Points, in no order, along strands that fork, close into loops and pass close to each other.
(in the rows, 100 means zero)
Points whose rows are less than 50.5 apart are linked; no others are. Some points are linked to none.
siz: [112 108  68 114 116 102  67 109 127 115 127]
Sedof: [108 103 132 126  84 111 127  82  72  96 106]
gof: [ 92 140 126 105  66 110 131  79  68  92  60]
gibu: [114  83 101 106 118  96  83  85 105 103 131]
nef: [ 61 121 119  95  64  81  97  70  71 130  95]
zute: [107  85  79 113  86 125 142  97 150  90  85]
Pumi: [105  97 120 101  74  98 158  93  75  90  50]
vis: [ 91 127  61 126  82 135 120 125 139 107 103]
lus: [ 92 111  89 127  86 139 118 108 138 112 117]
lut: [121 108  57 100 126 110  58 111 122  95 126]
zose: [127 111  85 127 115 105 106 126 109 131 110]
mobaz: [ 86  76 113  49 122  58  98 116  70  83  51]
demet: [121 102 130 116  97  99 118  87  56 101 102]
zem: [108  64 102  66 122  47 101 110  72 112  65]
zipab: [134 144  48 105  82 120  70 136  76  99 113]
Revu: [119  76 106  79 118  50 111 114  64 145  74]
vapag: [137 125  45 103 109 109  57 126 101 101 115]
tum: [105 139  44 116  57 132 111 145 102  87  96]
dase: [130  81 100  97 131  55 102 124  99 135  82]
kuga: [ 97  67 114  69 138  65 103 129 111  89  79]
lise: [ 88 104 124 114  89  93  78  61  84  93 132]
Rumel: [ 59  73 119  68 101  76  73  85 112  82 107]
labol: [116  94  64  89 135 108  60 125 129  80 108]
lav: [ 87 135 119 101  60 117 135  69  83  81  47]
Rifel: [ 86 130 127 102  81  84  74  59  70  94 102]
fufig: [137  90 119 122 114 105 106  93  59  89 116]
Sori: [ 96  86  91 100 121  64  74 107 133 124 113]
rifit: [126 139  49 106  58 126  98 148  74  96 103]
nuv: [ 77  73 129  56 123  72 102 131  83  74  67]
Tasi: [146  91 102 119 124 121 113 106  74  98 122]
gur: [ 98  69 100  85 137  97  83 117 122  69 110]
nak: [118  75  87  90 145  95  75 116 124  82 109]
paze: [ 58  98 120  84  80  66  87  70  78 135 107]
kepu: [112  93 108 116  90 150 130  92  95  89 127]
mene: [ 54  79 134  73 112  90  87 114 114  71 107]
lag: [ 92  91  82 107 118  84  64 107 145 110 124]
nar: [106  73  98  79 135  57  90 126 118 113  76]
vot: [ 99 137  49 124  70 138 105 137 121 100 103]
Dazor: [ 88 153 123 103  78  92  86  67  64 111  78]
det: [ 72  72 123  78 124  97  94 120 118  67 108]
gipu: [ 69  85 117  87  94  61  84  81 106 133 111]
nis: [ 99  77 107  95 117  91  79  77 107  83 128]
Vemeg: [ 91 102 101 128  94 131 115  95 121 119 133]
kef: [ 90  93 123 125  86 111 103  75  99 116 141]
kuf: [108 101 124 131  83 134 127  81  81  83 122]
Tusun: [115  90  72 109  86 151 137  96 143  86 101]
nibu: [114  90  94 115  90 154 138  94 115  90 109]
fuluv: [ 99  86 104 116  88 117 148 106 130 109  88]
Fak: [ 98 148  91  63 122 102  56  59  81 105  48]
pupev: [ 83  81 112  97  79 104 155  94 124 113  76]
mobal: [ 70  75 114  77 103  64  81  86 117 110 107]
redir: [ 92  91 122  99  98  90  73  62  88  68 126]
Seli: [ 88 159 112 102  74 111 109  74  63 113  55]

A fork is a point with three links, a tip a point with one. Leave the first point through the second and follow the links. Name the first fork or tip that comes.
vot / tum => lut
nibu / kepu => Tasi
vis / lus => lise
Tusun / zute => pupev
mene / Rumel => nef
lise / redir => gibu
Rifel / Dazor => lav

A piece is two or more points that can be reached from each other along the links. Count, over all rows, the pieces, the separate loops (a circle has one, a figure eight two, a Y none), the forks (points with three links) and the tips (points with one).
pieces => 3
loops => 1
forks => 2
tips => 6

Name the points in between on the shortest way along the links from the first point to the second, in order.
kuga / Revu => nar dase
lav / lise => gof Seli Dazor Rifel
vot / vapag => tum rifit zipab
fuluv / nibu => zute Tusun
demet / nibu => Sedof kuf kepu
vapag / mene => lut labol nak gur det
